The views of a scene show one set of named points, each view turned or mirrored, and shifted as a whole, with a little noise and some points left out.

Scene 1
View 1
fud: -4; 3; -12; -5; 12; -5; 7; 1; -15; -12; -1; -1; 2
Samo: -4; -1; -17; -2; 2; -5; 8; -1; 0; -9; 7; 6; -7
famo: 8; 12; -8; -4; -4; 0; 6; 4; -8; -12; 6; 3; 2
buko: -6; -1; -16; -3; 12; -4; 8; 0; -13; -11; 1; 0; -3
lamo: 2; 8; -4; -4; -2; -6; 4; 3; -7; -9; 3; 2; 7
Gukip: -3; 4; -9; -3; 5; -6; 6; 1; -9; -10; 1; -1; 3
muve: -14; -9; -21; -1; 7; -10; 8; -4; 2; -5; 6; 6; -12
mome: -16; -7; -11; -3; 9; -15; 5; -2; -5; -4; 0; -1; 3
soro: -8; 2; -7; -4; 11; -10; 4; 0; -14; -8; -3; -4; 9
Tebos: -9; -1; -5; -2; -1; -14; 2; -1; 0; -3; 3; 1; 5
Tig: -7; -1; -15; -5; 15; -6; 8; 0; -15; -10; -2; -1; 0
mugiz: 0; 7; -6; -4; 6; -6; 6; 3; -15; -12; -1; -2; 9
puz: -7; -1; -12; -2; 3; -8; 5; -1; -2; -7; 4; 3; -2
View 2
muve: -1; 1; 2; 3; -9; -10; 17; -4; -8; -1; 9; 16; 0
mugiz: -7; -9; 13; -9; 6; -5; -6; -5; -2; 4; -3; 0; 2
Samo: -1; -5; 6; -1; 0; -12; 12; -1; -8; 4; 2; 11; -6
buko: -5; -1; 7; -8; -4; -3; 3; -5; -4; 1; 2; 4; 1
puz: -2; -7; 7; 0; 1; -12; 7; -3; -6; 3; 3; 10; 0
Tebos: -5; -11; 8; 7; 5; -13; 2; -8; -2; 1; 4; 13; 11
mome: -6; -5; 5; 3; -3; -8; 2; -8; -2; -1; 7; 11; 12
fud: -6; -3; 9; -10; -1; -3; -2; -5; -2; 1; 1; 1; 2
lamo: -4; -14; 12; -4; 10; -12; -2; -2; -5; 7; -4; 5; -2
Gukip: -4; -8; 10; -6; 4; -7; 0; -3; -3; 4; -1; 4; 0
Tig: -7; -1; 7; -9; -5; -2; 1; -6; -2; 0; 3; 2; 5
soro: -8; -7; 10; -4; 2; -5; -5; -7; 0; 0; 1; 2; 10
View 3
Tig: 5; -9; -4; 0; 7; 3; -3; 9; -8; 5; 4; 4; 0
fud: 4; -8; -5; 0; 7; 3; -2; 9; -8; 5; 3; 4; 0
soro: -1; -2; -9; -1; 4; 5; 1; 4; -8; 2; 3; 7; -1
puz: 10; -6; -6; -5; -2; -1; -10; 2; -8; -2; 6; 9; 8
mome: 4; -4; -16; -6; -1; 6; -4; 4; -13; -7; 4; 7; 6
Gukip: 6; -4; -3; -2; 3; 0; -6; 3; -5; 4; 4; 7; 2
Samo: 16; -11; -3; -5; -3; -4; -13; 4; -8; 0; 7; 7; 9
lamo: 6; 1; 0; -1; 1; -2; -7; -5; 0; 6; 4; 11; 3
famo: 10; -6; 5; 0; 4; -3; -8; 1; 0; 10; 4; 8; 2
Tebos: 3; 2; -14; -5; -5; 3; -5; -4; -10; -6; 4; 12; 6
mugiz: 2; -2; -1; 1; 6; 2; -2; 2; -3; 8; 2; 7; -2
muve: 16; -15; -12; -9; -6; 0; -13; 8; -16; -9; 7; 5; 13
View 4
puz: -11; 2; 0; -5; 1; 13; 5; 5; 10; -9; -3; 11; 1
buko: -15; 1; -1; -6; 8; 6; 3; 8; 11; -19; -3; 7; 5
mugiz: -19; -1; 10; 1; 8; 8; 0; -1; 3; -17; -3; 14; 8
Gukip: -18; 0; 8; 1; 7; 9; 1; 1; 4; -14; -3; 14; 6
Samo: -11; 3; -4; -5; -5; 14; 8; 7; 10; -12; -3; 8; 0
lamo: -18; 1; 8; 2; -2; 14; 3; -3; 1; -12; -3; 16; 5
fud: -18; 1; 3; -2; 9; 5; 1; 5; 8; -20; -3; 9; 7
soro: -17; -2; 7; -3; 15; 7; -1; 0; 8; -13; -4; 13; 7
famo: -20; 3; 6; 5; -10; 13; 4; 0; -1; -18; -2; 14; 6
muve: -6; 3; -10; -13; 1; 13; 8; 12; 19; -9; -4; 4; -2

Which points are out of place in each view (at most two, in the order of its rows)? Write none if all are in place.
view 1: Tebos
view 2: none
view 3: Tig, famo
view 4: Gukip
